A landscape with many valleys, sampled at points; each row gives a point and its height.
A ball rolls from a point to the lowest of its 2 nearest points, and stops where none of them is lower. Distance is the straight distance between rows; heights are no part of it.
j_169 h=4.99: [140 149 149 123 190 153 213 146 125 134 141 123 120 113 126 145 141  74
 122  95 148 126 141 145 132 120 181 100 173 156 117 137 145 152 160 139
 116 111  97  95  73 126 115  87 141 124 152 189]
j_793 h=3.90: [124 157 143 135  63 137 113  82 122 149 132 144 132  99 105 139 170 104
 172 133 125 135 106 121  90 104 134 139 100  93 130 111  93 152  89 146
 100  96 127 131 123 114  77 169 177 153 119 134]
j_308 h=3.18: [126 180 152 137 162 169 120 139 117 121 148 147  75 133 142 139 150 163
 144 141 186 102  53  90 119  67 142 105 104 113 119 116 157 131  83 187
 137 140 135 121 124 127 124 109 160  90 106 138]
j_33 h=3.04: [130 127 128 123 106  78 159  76  87  96 165 161 134 174 119 120 103 137
 106  80 117 138 107 123  63 118 124 146 110 158  52 129 169 104 114  99
 138 174  90  94  86 103 105 163 144 112 107 164]
j_953 h=4.65: [147  96 168 153  93 124 128 125 127 122  97 153 170 168 124 100 122 118
 117 126 130 110 144 108  83 150 114 166 106 141 213 134 138 143  97  87
 167 126  68 120 111 166 107 126 100 153 104 102]
j_549 h=6.08: [141 152 116 109 106 148 110 175 111 154 138 124 110 184 151 101 156 138
 108 134 164 105  87  72 132 139 120  59 150 144 148 135 180 166 142 138
 121 198 135 101 133 144 105 113  90  78  90 124]
j_563 h=3.88: [113 194 126 118 118 158 141 125 112 168 143 116 137 106  76 158 193  63
 132  55 102 139  83 110 110 187 133 113 165 109 111 163 112 130 183 107
 127  84 137  83 119 159 100  99 162 125  96 159]
j_45 h=7.21: [ 88 138 100  90  76 150 161 122 143 167 114 125 100 121  56 165 124  46
 125 111  87 143 150 172  98 187 120 159 130  89 126 150 108 142 113 152
  87  56 128 146 122 139 135  98 144 159 108 148]
j_619 h=4.28: [118 111 143 124 154  80 121 158 176 110 158 156 152  82  84 147  85 113
 147 147 126 125 148 176 190 160 183 121 128 144 104 144  70 139 121 143
  87  39 106 177 120 122 153 182  95 105 196  88]
j_795 h=6.07: [125 151 121  64 161  79 211 118 141 175 138 138 122 169  27 176 126  75
 108 187  96 148 133 147 113 193 123 114 154 130  84 102 117 121 179 142
 123  98 171 105 131 111 145 118 147  98 163 136]
j_983 h=6.71: [152 182  80 165 123 128  74 199 137 130 170 101  97  84 153 149 169 132
 169 133 159 147  88 101 154 141 153  97 124 128  98  76 103 198 196 138
 109 120 172 163 136 131 128 132 127 141 110 103]
j_486 h=4.98: [174 191 131 154 121 234 135 120 124 127 106 120 104 109 123 126 148  98
 170  68 148 116 107  98 100 158 108 107 115 137 177 138 111 156 174  66
 158 139 131  89  82 145  75 113 166 105  97 146]
j_737 h=4.37: [132 144 166 138 183 179 198 114 134 141 119 137 113 125 125 135 153 112
 146 134 138 139 156 151 137 132 154 137 150 137 155 148 126 121  81 151
 105  88  99 131 106 146 125 103 168 111 153 133]
j_987 h=7.24: [107 153 149 155 115  91 130  91 142 173 158 166 144 190 151 145 152 208
 144 179 105 115 183 132 127 123 130 162 123 147 127 137 135 142  60 142
 107 142 111 184 144 129 152 173 130  85 145  75]
j_571 h=3.19: [116 142 107 143 123 149 200 159 171 161 117 124 136 155 111 157 101  60
 123 130 130 171 157 159 118 159 146 136 127 107 130 167 119 130 128 105
  92  89 106 145 124 151 165 101  72 139 153  75]
j_969 h=6.79: [161  58 120 140 106 117  70 137 133  58 128 111 141 139 152 119 101 152
 119 143 152 109  85  78 137 120 126 119  89 142 143 107 115 136 143 108
 173 138 136  93 111 116 104 138 144 128 111 118]
j_789 h=6.31: [139 107 140 122 117 116 113 112 170 112 100 119 128  54 119 146  33 137
 141 165 107 165 155 200 166  87 121 122  85 129 129 103  62 117 131 142
 101 154 174 142 150  76 139 202 118 148 146  90]
j_744 h=5.52: [118 112 154 104 149 137 147 124 136 176 117 116 104  99 120 151 168 112
 121 162  97 129 167 151 160 168 159 102 205 135 122 126 128 140 131 162
 129 106 182 121 163 173 139 106 192 131 162 152]
j_381 h=2.32: [138 140 131  89 100 193 147 136 112 155 137 133  82 182 121  90 127 162
 123 141 154 101 198 136 103  66  96 150  92 119 142 119 164 183  71 167
 126 147 115 111 103  80 142 120 116  87 100 181]
j_499 h=7.20: [151 139 109 148 122 182 144 130 163 106 106 127 101  85 137 135 123 103
 154 127 130 149 164 147  96 134 129 139 104 117 127  97 111 158 172 136
 109 150 173 126 100 124  93 133 206 183 112 191]
j_716 h=3.51: [132 127 119  99  82  84 138  69  85 131 139 136 151 145  71 151 136  84
 114  80  65 147 124 150  69 184 106 130 148 149  97 124  95 121 138  66
 125 106  89 122 121 119  71 165 191 152 136 152]
j_87 h=6.04: [ 90 115 139 126 180 107  88 111  79 142 122 108 123 102 154 129 156 169
 103 112 133 121 101 117 179 104 123 134 158 116 140 111 130  60 146 146
 164 109 139 137 195 159 162  76 120 137 132 163]
j_815 h=6.50: [147 166 105 172 132 118 109 163 118 143 162  85 119 121 167 170 194 132
 135 108 157 158  65  79 163 116 178 115 124 112 104 103  86 110 186 109
 109 104 156 149 149 152 130 108 125 130 141 110]
j_767 h=7.39: [104 194 132 132 138 137  90 119  97 154 146 131 101  54 148 111 161 131
 156 104 147 136  91 143 148  90 119 120 141 102 117 122 143 139 103 162
 120 118 149 120 153 136 138 138 144 145  98 146]
j_906 h=6.57: [131 143 136 144 164  70 161 132 129 135 143 119 158 140 142 206 108 155
 131 138 122 156  93 130 172 131 140 120 130 161  86 115 129  95 120 103
 126 162 165 134 152  98 149 149 112  75 137  60]
j_496 h=3.37: [102  99 130  94 124 126  80 111 150  92 128 117 104  93  92 150  67 116
  86 152 128 116  70 132 140  82 126 124 100  77  61 146 119  72 117 161
 159 125 159  96 151  84 158 125 120 126 110 162]
j_35 h=4.94: [ 96 127 163 130 123 109 109 124 161 149 140 164 149  80 104 141 133 122
 172 160 117 138 159 180 160 187 151 116 158 143 127 145  89 153  92 144
  86  77 139 170 159 146 143 181 143 109 182  64]
j_217 h=6.98: [179 118 128 144 121 170 134 141 141 124 123 117 111 129 137 135 155 115
 126 166 135 136 181 113 114 129 162 104 143 148 144  89 128 181 166 128
 115 136 134 110  93 131  76 126 174 160 142 185]
j_394 h=1.91: [122 162 141 145  84 140 120 151 127 123 135 170 134 189 150 117 164 169
 122 116 155  80  50  64 103  97 130 124 116 116 117 181 190 122  77 150
 129 187 113 109 129 139 131 121 114  87  92  90]
j_997 h=2.64: [107 130 142 155 163 150 100 147 114  96 125 167 120 163 164 119 148 197
 133 113 162  84  54  67 115  91 115 135  86 135 148 135 169 112 101 168
 170 159 126 126 134 149 116 100 151  96 100  98]
j_268 h=5.84: [125 123 129  83 170  94 150 102 141 149 142 137 128 120  66 176 122 101
 113 173 106 127 137 143 139 173 157 101 172 133  85  96 125 147 159 155
 128  91 143 123 119 124 107 117 163 136 152 188]
j_664 h=3.20: [146  92 124 111 160 132 114 197 142  48 133  95 113  90 154 120 121  86
 153 130 144 107 117 147 148 132 142  86 162 144  62 120 123 153 151 174
 115 126 182 120 110  95 176  99 188 111 146 168]
j_546 h=7.87: [130 113 134 129 142  78 160 145 173 135 154 154 140 149 118 153  98  99
 108 153 134 112 155 109 105 155 190 113 129 135  92 158 161 171 152 134
 135 115  90 148  94 143 126 117 101 117 153 137]
j_150 h=5.39: [156 180 134 133 133 182 133 128 114 123 148 122 108 104 118 110 131  76
 149  28 148 127  81  96 112 171 134  79 135 172 157 158 135 161 214  68
 177 161 113  79  82 163  82 109  97 110  52 171]
j_492 h=5.85: [140 156 112 123 138 171 134 160 110 127 167 120  98 163 142 117 150  96
 106 103 173 152  58  64 122 122 156  74 133 136 105 133 143 110 188 135
 126 171 147  94 107 154  97  99  96  86  89 157]
j_10 h=6.32: [126 121 122 136  98 128 112 149 101 115 153  86 102 149 132 155 188 119
 124 105 139 135  59  82 156 119 171 149 117  83 111 124  83  82 123 132
 108  58 149 139 148 148 158  92 156 107 135 108]
j_886 h=3.92: [118 160 103 153  89 121 139 181 170 173 140 123 123 128 136 138 142  82
 131 165 131 149 184 129 135 118 182 126 140  85 113 168 130 169 125 138
  74  81 112 176 137 143 163 107  63 150 158  87]
j_375 h=2.35: [144 151 130 139 123 164 203 158 146 134 117 110 122 131 132 124  96  78
 150 114 163 160 155 150 131 116 139 125 120 125 160 149 144 142  89  96
  92 125 111 126  96  89 164 118  74 125 143 106]
j_665 h=3.44: [152 129  87 158  83 168 100 140 133 108 115 120 133 111 189  72 158 159
 194 105 148 122 146 134 114  88  78 152  70 127 163  91  85 137 154 107
 127 188 170 103 106  82  97 189 137 182 120 101]
j_498 h=5.13: [121 158 139 153 189 129 139  91 131 179 122 137 111  86 147 129 122 172
 121 182 146 166 198 166 140  85 134 154 128 117 175  99 124 124 130 160
 112 124 119 190 148 162 139 147 111 166 136 151]
j_653 h=7.70: [120 141 144 153 140  83 159 139 168 145 156 152 160 161 127 188 141 122
 134 155 119 134 124 114 114 185 160 135 132 146 103 143 138 148 110 142
 131  93 112 166 115 160 132 119 137  93 151  71]
j_54 h=2.91: [138 114 123 123 165  84 154 177 199 131 143 135 131 138 112 176  67 150
 121 170 111 140 144 153 176 114 193 118  91 113  57 157 100 105 152 140
 101 116 173 153 154 116 170 141  85  77 174  53]
j_377 h=5.65: [158 155 129 144 133 165 137 155 106 125 169 111  98 134 192  77 150 122
 146  43 161 135  97  88 127 125 147 114 129 172 145 136 143 133 195 104
 149 179 123  98  85 168 101 102  84 121  95 161]
j_788 h=3.76: [114 167 175 142 144 166 160 117 128 164 126 148 110 162 137 143 174 147
 121 142 141 110 107 104 109  90 158 130 140 110 142 161 169 114  60 170
 121 116 107 114 126 159 117  91 150 103 139 126]
j_445 h=5.43: [119 171 122 117 210 120 144  78 118 174 121 107 110  97  99 181  84 130
 106 173 141 160 146 167 157 121 125 121 137 116 138  60 115 142 156 132
 127 115 122 175 156 120 139 130  96 163 121 191]
j_943 h=5.09: [127 140 131 122 120 165 133 172 133 173 119 103  98 109 117 125 174  83
 110 168 116 128 176 146 161 129 171  78 204 117 132 126 141 178 136 159
  90  83 144 115 144 139 142  94 120 142 155 145]
j_830 h=7.18: [140 119 143 162 171 116  87 128 157 119 123 123 144  58 122 153 164 140
 167 137 105 110 139 130 167 191 163 107 193 174 155 135  98 190 134 121
 143  54  98 175 128 160 126 126 175 142 166 108]
j_985 h=3.16: [151  61 133  99  94 178 136 161 129  86 111 120  96 146 136  74 123 103
 140 156 139  99 206 148 126 107 123 133 129 123 139 131 143 162  86 165
 106 119 137 116  93  97 164  96 154 115 147 167]
j_265 h=9.45: [156 150 111 154 166 160 141 147  92  95 126  91 145  86 179  93 169 168
 190  58 150 121 164 153 148 129  76 195  92 140 187 117 117 143 130 107
 143 135 132 136  80  83 165 139 136  96 116  80]
j_427 h=7.73: [132 111 142  99 146 193 113 141  92 114 104 103 133 136 113  79 127  93
  96 105 157 122  92  96 123 136  90  89 142 130 166 141 151  91 142  98
 156 165 124  55 131 126 107  83  91 117 102 169]
j_662 h=6.49: [129  92  99 105 131 117 102 105 172 108  95 114 116  94  95 138  11 149
 108 158 102 147 162 182 138  94  80 177  39 100 131 105  84 109 113 144
 128 134 137 164 138  66 165 169  84 141 111  89]
j_589 h=6.81: [ 95 123 115 102  97 107 100  82 115 159 102 134 146  90  71 119  69 104
 115 136  89 142 178 188 131 132  74 166 108 103 161 120  81 117  95 120
  95  92  85 181 170 111 144 169  67 171 118 128]
j_544 h=0.60: [134  99 112 143 128  73 138 107 159 105 148 160 139 138 152 136  87 150
 100 139 112 135 125 106 107  73 183 122 127 118  25 167 149  60 159 119
 127 176 124 115 124 129  90 146 127 143 165 144]
j_938 h=2.28: [121 137 114 100  96  64 146 152 182 152 155 139 142 114  83 145  99  87
 137 155  99 138 145 139 134 116 168 131 106  86  39 165 103 105 146 144
  83  97 156 151 144  94 156 145  80 103 168  88]
j_608 h=6.06: [ 92 109 111 140 175 141 142 173 144 157 118 124 111 139 170 125 133 116
  81 117 118 113 187 138 151 143 153 128 172 134 146 173 183 146 157 164
 127 110 104 149 140 173 159  34  86 133 137 135]
j_333 h=7.17: [103 162 131 129 143 123  91 138 100 110 127 143 145  77 178  61 135 159
 162 117 150  97  93 137 147  70  98 100 145 129 122 154 169 143  86 161
 133 153 125 101 141 110 129 135 107 139 123 117]
j_942 h=4.80: [128 179 147 130  86 137 115 102 120 159 127 134 158  65 105 129 191  75
 178  86  88 132 104 128 113 153 142 120 170 111 114 150 101 155 122 105
 101  91 121 106 118 133  82 156 161 147 142 123]
j_591 h=3.17: [130 155 128 161  71 123 128 115 143 120 135 134 129 125 131 148 130 127
 158 137 144 136 107 117 103  83 144 167  58 100 136 111  91 152  71 132
  90 111 104 165 100  94 124 176 122 125 113  81]
j_649 h=2.49: [121 133  97  95 132 106 149  52 121 142 114 115 103 128  59 169 110 111
  99 114  87 165 123 172  80 179 111 151 136 126 118 102  90  95 159 101
 140  93 119 168 144 143  85 143 214 188 126 176]
j_84 h=5.68: [127 129 118 113 204 131  99 117 113 142 123 106 117 132 109 165 104 154
  82 162 134 124 150 127 161 147 115 117 147 143 170  61 143 173 152 146
 155 107 103 155 147 135 124  86 109 148 114 193]
j_89 h=8.03: [137  73 115 130  93 102 143 128 159 117 117 141 142 134 124 119  80  80
  98 140 117 140 175 123 101 156 153 116 140 134 110 162 151 114 160  90
 125 147 109 116 108 153  96 129 108 171 143 144]
j_732 h=6.36: [155  78 130 112  88  98  78 136  82 118 136 108 152 197 157  76 150 172
  99 131 155  98  76  62 140 121 107  76 142 153 136  97 150 129 132 105
 142 201 119  96 131 119 115 154  87  77 114 125]
j_882 h=8.84: [ 96 107 147 123 134  48 107 112 109  74 139 184 204 140 118 167  89 143
  89  73  81 109  58 110 126 170 101 129 149 167  88 156 150  95 132  95
 172 169  93 124 141 137 138 122 115 106  83 138]
j_565 h=3.56: [148 105 146 128 178 110 117 177 205  90 110 146 144 104 105 152  43 134
 129 184 134 128 132 175 189 136 172  87 105 145 130 153  90 149 116 146
 110  97 140 163 145 133 155 146 106  91 175  56]
j_144 h=9.26: [133 139 147 151 170 132 179 123 124 148 105 128 151 162 157 134 127 174
 135 142 122 159 177 159 120 153  83 161 131 160 176 121 141  89 117  90
 138 165 123 138 148 148 114 127 113 132 143  73]
j_668 h=8.56: [103 137 159 119 142  84 148  69  86 149 136 147 169 141 141 131 139 155
 122  88  71 148 110 155 130 154  93 151 173 147  94 141 145  68 108 103
 128 151 126 115 166 154 131 142 138 124 132 126]
j_828 h=3.11: [135  94 114 100  61 173 147 116 125 127 114 131  95 167 130  74 131 130
 146 154 126 102 204 146 110  71 113 140 118  97 103 139 155 119  74 157
  91 166 154  98 108  67 150 145 142 118 154 158]
j_453 h=0.57: [119 140 156 135  91 137 132 149 119 103 135 152 124 161 141 104 130 124
 145  89 151  98  85 101 107 111 139 151  94 126 136 167 174 151  53 140
 132 117  88 115  97 130 151 119 104  89  96 100]
j_588 h=7.58: [120 132 122 113 144 162 110 128 102 118 123 118 115 115 117 133 133 100
 127 112 144 127 105 118 132 149 114 123 127 122 135 128 141 132 114 136
 140 110 130  97 135 124 118  99 141 123 109 167]
j_49 h=1.53: [139  95  92 125  71  67 119 140 178 102 159 131 137 130 124 156  96 112
 118 158 105 137 136 105 111 102 175 139  87  82  25 141 112  99 164 125
 104 137 162 124 107  95 111 159 127 126 153 120]
j_138 h=7.54: [136 140 110 113  97 146 182 128 154 136 116 102 107 134  79 176 125  65
 125 159 130 159 100 127  81 146 150 145  88  75 128  95  84 126 157 110
  92 110 174 126 116 108  97 121 162 149 133 115]
j_215 h=6.51: [116 107 133 138 181  98 158 162 158 117 125 113 138 143 129 187 154 128
 115 167 136 131  57  85 161 150 178 106 146 111 110 150 127  88 145 146
 143 100 174 129 146 158 153  82 155  86 147  76]
j_672 h=3.73: [125 117 110 112 176 130  99 127 169 103  87 150 135  99 103 125  58 141
 115 172 139 101 143 150 127 141  97 167  89 107 180 147 141 143  96 168
 156  93  83 186 121 144 142 123 101 154  97 120]
j_617 h=4.51: [101 125  95 127  89 141 105 148 126 160 126  88  90 100 134 113 142  92
 113 147 116 142 194 151 157 107 150 136 144  82 120 123 117 142 131 143
  75  78 130 160 168 132 164 103  85 167 147 142]
j_102 h=4.21: [115  64 156 114 139 118 127 119 165 113  92 170 150 155 105  99  79 134
 114 150 139  64 175 129  86 154 123 158  92 140 209 163 165 153  96 140
 192 111  48 166  98 168 130 108  93 139 109 126]
j_88 h=3.91: [108  93  87 100 117 149  60 181  92  92 150 132  99 139 162  63 137 146
 120 126 145 105 123 103 140 119  88 109 118 120 115 125 162 129 150 165
 159 165 172 101 146 133 130  86 120 109  96 137]
j_506 h=6.40: [117 136 141 123 183  64 203 139 150 160 148 126 152 142  93 189 147 121
 128 159 114 158  87 129 160 158 162 110 165 143  80 132 105  62 171 119
 130 108 177 117 156 137 151 125 136  81 190  71]
j_636 h=5.61: [152 140 132 161  66 166  64 138 125 147 110 107 128 115 140  92 192 131
 144 139 140 123 125  85 126 108 138 119 137 104 192 121 110 158 115 120
 115 102 112 122 145 161  86 132 134 187 141 109]
j_982 h=1.22: [148 118 143 108  50 120 111 153 114 103 164 112 107 166 117 113 107 101
 136 106 181  97  80  85 108 110 140 116  78 119 123 127 141 170  90 109
 133 118  93 114  90  95 159 149  66  81  89 107]
j_407 h=6.78: [130  85 139 145 150 129 120 142 154 143 121 105 136 111 118 138 162 100
 121 126 103 110 152 115 148 198 177 106 204 166 173 156 119 161 140 112
 142  59  64 140 116 187 128  91 131 157 166 139]
j_940 h=7.86: [132 109 173 103 124 129 111 118  85 131  91 107 175 177 109 111 141 124
  65 127 143 117  54  66 126 153 103  55 167 135 162 129 160 108 137  86
 148 181 101  71 160 141 100 113  89  81 106 140]
j_478 h=9.06: [126 133 140 136  90 116  98 136 117 142 105 151 189 171 139 113 146 134
  81 110  94 134 127 109  92 201  80 107 160 157 167 144 178 146 152  95
 155 195 115 102 148 179 101 108 100 147  79 127]
j_491 h=3.25: [109 137  91 106 175 159 101 139 156 118  88 121  88  80 104 133 103 117
 116 157 141 121 139 167 143 160 101 163 117  89 177 126 142 148 118 190
 137  88 149 168 136 157 165  83 148 172  86 150]
j_485 h=3.81: [149 112 124 119 181 142  73 161 119  66 115  99 113  78 160 110 116 142
 155 142 151 110 115 149 167 124  85  98 146 143 115  86 117 156 156 159
 155 151 190 127 156 107 157 118 191 123 117 157]
j_100 h=8.18: [139  96 123 131  81 121 147  92 122 113 105 130 165 121 139  70  97 103
 138  94  91 147 164 158 100 129 105 153 138 141 126 146 107  90 135  57
 112 150 104  98 114 120  84 164 116 185 168 117]
j_607 h=6.99: [124 146 129 179 114  82 140  75 120 136 142 157 160 163 169 139 144 202
 151 132 117 155 144 128 111  97 112 181 101 144 131 102 117 101  95 113
 117 156 118 160 122 126 115 193 141 156 127  91]
j_918 h=2.79: [ 95 149 134 101 146 175 146 145 113 163  80 112  72  89 111 120 120  97
 130 152 155 135 133 163 146 103 111 138 127  85 170 129 150 115  89 167
 136 109 177 133 168 142 197  94 134 133 104 136]
j_30 h=8.33: [131 103 139 129 113 115 143  66 126 146 117 128 130 122 113 107  80 124
 110 143 108 166 160 162 115  70 142 130 128 109 110 126  80  46 126  95
 101 118 109 130 163 132  95 171 110 176 184 131]
j_38 h=4.19: [117 130  91 108 208 175  97 182  90  93 136 109  86  94 155  97 116 163
 134  94 162 113 114 142 147 137  76 128 115 146 143  98 150 145 174 174
 175 151 166 121 137 114 153  72 143 103  78 159]
j_182 h=6.58: [140 108 128 131 130 107  74 136  85  98 153 114 143 154 182  88 139 214
 144 122 161  90  61  87 161  63  86  96 119 169 135  91 127 113 108 122
 165 197 130  84 129  74 125 177  91 108 127  96]
j_135 h=5.79: [116 132 120 132 185 159 170 186 168 123 124 138  88 126 171 136 124 118
 116 143 149 115 175 150 148 107 170 117 148 119 110 161 169 169 131 200
 106 107 140 162 122 148 178  49 148 108 146 152]
j_538 h=2.23: [135  61 120 102 108 131 130 167 134  56 139 110 103 105 150  96  93  76
 145 124 152  93 144 139 148 111 145 121 122 125  81 145 124 134  92 157
 116 104 132 120  87  76 193 114 132 109 163 158]
j_957 h=2.24: [153 141 137  87  71  60 182  90  86 137 158 144 150 177  79 132 120  86
 102  91  99 144 141 136  49 166 132 116 145 161  89 122 157 151 121  74
 127 128  80 100  84 100  85 173 144 117 128 147]
j_71 h=6.74: [129  73 136 129 124 103  87  98 109 118 125 139 162 198 143 101 139 223
 120 160 121  87 118  89 128  50  89 144  84 133 135  85 129  93  91 134
 174 165 131 113 134  71 144 162 114 111 116  91]
j_315 h=6.01: [137 106 156 134 148 129 111  98 165  84 105 135 139  73 113 147  94 153
 173 169 122 142 118 168 161 107 132 138  94 135 154 105  53 132  90 149
 113 101 162 163 138 100 138 197 187 112 150  70]
j_657 h=9.17: [129 129 143 139 141 145 148 128 134 173  93 122 153 158 140 155 137 122
  97 155 111 158 150 124 113 181  95 116 162 146 177 137 158 114 145  87
 149 164 147 107 171 178 105  99 132 149 121 107]
j_645 h=2.33: [140 113 139 126  54  85 142 132 154 102 157 122 137 167  91 159  94 101
 136 130 138 103 116  98  92 130 171 165  57 115 114 124 110 169  87 102
 120  87  78 162  80  87 149 160  91 104 115  88]
j_154 h=1.59: [138 104 110 157 115  95 129  92 114 115 161 147 141 161 189 110 151 172
 109 107 126 137 112  95 105  92 145 115 142 142  67 128 155  71 171 119
 126 198 141  88 112 143  65 150 166 153 153 183]
j_454 h=7.48: [106 117 148 159 129  92 140 151 184 137 151 164 145 161 167 135 135 171
 158 165 126 105 159 119 147 121 170 133 127 140 102 187 147 133  70 152
 104 123 116 180 134 147 156 142 117  76 176  46]
j_302 h=6.87: [116 152 155 130 136  94 102 164  88 110 135 128 154 145 191  72 133 196
 152 135 165  51  79 102 169  76 113  85 160 159 152 141 178 157  76 143
 137 182 110 113 136  89 132 147  90 112 157  71]
j_771 h=2.99: [133 131  87 137  77 131 108 104  88 126 148 140 123 170 161  95 154 185
 167  87 124 134 128 115 101 107  65 163  70 141 120  77 106 126 137 116
 125 194 160 106 109  93  96 192 136 147  96 134]
j_441 h=5.56: [115 112 144 137 145 111  94  77 127 132 123 118 128  57 113 134 149 150
 180 154 108 133 156 160 183 149 125 151 147 142 169  97  54 163 112 132
 107  65 131 205 159 114 158 180 182 116 162  94]
j_863 h=5.11: [163 152 143 150  80 192 103 141 108 138  94 111 140 156 130  94 177 125
 141 101 137 126 113  88  91 140  97 153 107 125 222 118 105 145 119  80
 147 129  98 111 128 160  87 115 114 152  96  98]
j_307 h=6.76: [133 157 127 164 144  72 154  99 135 144 148 135 152 161 164 168 110 207
 141 160 129 139 117 135 156  90 139 137 127 155  95 115 139  82 100 109
 114 200 147 139 142  89 119 199 104 123 158  86]
j_206 h=6.37: [106 106 125 142 127 130 131 162 116 145 133 101 137 126 179 109 191 113
 106  68  87 116 163 125 160 181 153 143 203 164 142 170 154 139 137 130
 119  85  95 118 128 184 155  53 111 132 146 126]
j_593 h=4.38: [168 200 108 171 139 190 106 118 122 120 109 130 124  68 166 106 165 162
 203  60 141 120 150 130 123 143  74 149  96 145 163 113 120 162 183  90
 157 162 148 128  87 125 106 145 164 113 102 118]
j_722 h=7.40: [125 161 103 110  79 144 159 128 130 148 139 132 113 157  79 162 120  71
 100 106 113 166 127 131  57 164 126 147 101 100 111 120 125 155 150 114
 109 104 120 119  98 129  90 114 145 146  93 150]
j_928 h=3.64: [109  82  89 108  96 134  59 152 143  88 135 122  99 125 141  82  96 129
  82 151 141 103 109  92 119  87 113  96 104  85  66 167 161 108 155 149
 146 166 164  95 152 112 144 107 103 119 106 168]
j_374 h=6.65: [144  70 120 116 121  92 114 129 140  89 136 110 147 145 123 169 121 121
 113 164 131 129  78  84 147 152 156 104 127 125  91 116 122 111 137 119
 140 126 160 109 127 111 117 124 156  98 139 118]
j_595 h=5.44: [112 103 128 124 214 164 192 170 154  90 111 135 113  84 152 114 104  89
 132  86 142 112 159 180 156 136 149 124 161 155 138 171 158 128 151 179
 119 121 106 134  82 141 159  57 145 136 143 192]
j_817 h=8.72: [110 145 140 121 131  60 151 102 121 128 131 187 181 150  92 161  75 110
  87  96  76 159 102 155  98 182 100 119 155 152  76 166 149  83 131  78
 140 153  93 130 153 152 122 145 104 132 108 126]
j_406 h=1.32: [134 141 113 114 121 186 185 168 128 140 113 115  99 158 128 100  81 114
 136 111 167 138 170 149 113 110  93 129 102 115 152 142 191 152  82 131
 127 159 118 112 103  72 175  89  71  93 108 146]
j_687 h=6.13: [155 116 131 162 103 132  61 160 123 112 108 110 149  90 173  50 174 148
 155 140 139  97 136  99 151 106 139  82 173 149 174 126 135 180 138 103
 145 145 117 107 129 136  95 147 115 184 153 105]
j_401 h=9.35: [135 143 139 139 163 155 163 127 112 137 106 122 157 134 160  96 158 185
 172 130 141 136 178 164 133 118  77 190 109 138 203 114 127 120  75 122
 125 157 134 142 112  93 150 164 119 117 131  59]
j_777 h=6.25: [113 144 132  91 190 105 223 101 113 159 123 113 133 165  50 190 142  73
 117 135 108 164  80 144 114 179 127 112 174 137  95 137 114  64 170  99
 143 105 161  86 151 137 137 107 168 100 153 116]
j_152 h=4.63: [134 175 143 174 136 145 142 138 166 176 136 135 116 122 154 131 154 134
 133 188 138 148 208 148 133 100 171 124 142 135 161 138 136 175  98 140
  76 110  99 187 113 146 127 143  97 159 156 115]
j_442 h=8.95: [113 145 147 115  94  94  93 108  82 126 149 189 181 173 123 135 146 155
  86  89  94 126  67  88 103 172  84  99 152 151 112 133 161 136 143 112
 151 192 117 107 150 160 115 126 116  93  64 158]
j_848 h=7.01: [ 79 140 125  89  71 142 128  73  98 176 111 140 110  99  72 124 113  82
 118 108  84 138 165 182  97 143  78 179 120  85 147 133 110 131  76 152
  94  75 102 151 148 124 136 139 131 151  91 154]
j_857 h=6.88: [154  68 147 130 112 105  68 118 107  87 128 137 160 176 121 105  96 178
  93 133 137  95  88  75 110  81 105 134  68 134 165  80 113 117 126 110
 204 141  95 108 114 109 125 144  80 129  89 127]
j_83 h=8.44: [101 141 138 133 128 115 158  68 106 172 125 147 119 129 134 112 134 146
 112 124 100 152 165 158 109  98 129 156 152 111 111 134 146  56 120 127
 122 153 145 126 163 172 113 139 142 164 148 158]
j_60 h=5.89: [121 130 120 143 220 129 108  91  98 141 129 104 126  87 144 140 142 179
 105 109 137 138 138 122 157 121 119 153 146 141 157  87 115 101 178 140
 166 110 102 157 143 152 109  79 141 169 131 206]
j_223 h=6.63: [160  93 142 163 123 127  92 103 124 124 123 126 147  99 155  81 160 144
 146 168 118 125 206 123 142  98 152 107 164 154 163  74 112 170 146 108
 119 137 103 123 108 109  77 168 137 201 175 172]
j_967 h=6.64: [106  92  88  94 128  97 133  80 128 129 107 115 117 111  83 144  31 126
 103 128  91 160 165 203 133 135  78 172  85 116 120  94  87  68 142 105
 122 130 132 164 168 100 131 170 102 162 126 128]
j_184 h=6.17: [119 109 125 121 129 133  86 124  74 115 143  92 107 161 129 127 155 140
  82  92 140 133  76  94 147  94 125 150 120  94 119 103  90  43 135 131
 135  88 115 131 169 147 163  76 104 126 115 178]
j_960 h=3.13: [ 97 130 139 113 145 135 119 105 120 129 104 112  70  89 114 142  97 147
 109 145 142 134  88 140 150  66 128 167  88  78 119 115 121  64  87 163
 157 117 167 135 163 117 195 126 132 120  99 135]
j_515 h=2.40: [145  97 113 128  55  93 127  81  89  99 140 131 148 186 134 110 142 158
 110 105 105 141  91  96  92 109  98 138 120 130  84 105 123  90 131  77
 115 187 139  81 116 106  88 190 165 135 121 130]
j_786 h=3.89: [152 110  94 143 117 185  93 140 137  80 101 144 132  71 166  63 169 141
 192  80 127 100 175 145 106 129  77 152 101 127 149 132 116 153 169 132
 160 155 171  96  82 115 105 142 198 153 103 143]
j_914 h=3.28: [113 180 119 110 130 166 131  75  95 159 112 107 111 110  67 175 143  94
 127  68  91 133 106 146 109 181  86 141 141 127 140 129 102 117 168  79
 147 100 128 114 145 148  99 109 191 141  83 187]

Where does a ball stop that starts at each point below?
j_657 -> j_406
j_407 -> j_453
j_217 -> j_918
j_848 -> j_544
j_969 -> j_406
j_830 -> j_544
j_89 -> j_406
j_815 -> j_406

Call two points neighbours if one is among the 2 nearest of the other. Go from one point of each pair to the other, from neighbour to neighbour, staying as low as possible. Name the highest point that can't be avoided.
j_544 / j_538 -> j_857
j_453 / j_649 -> j_942
j_649 / j_515 -> j_716
j_918 / j_406 -> j_38
j_544 / j_957 -> j_33
j_538 / j_406 -> j_985
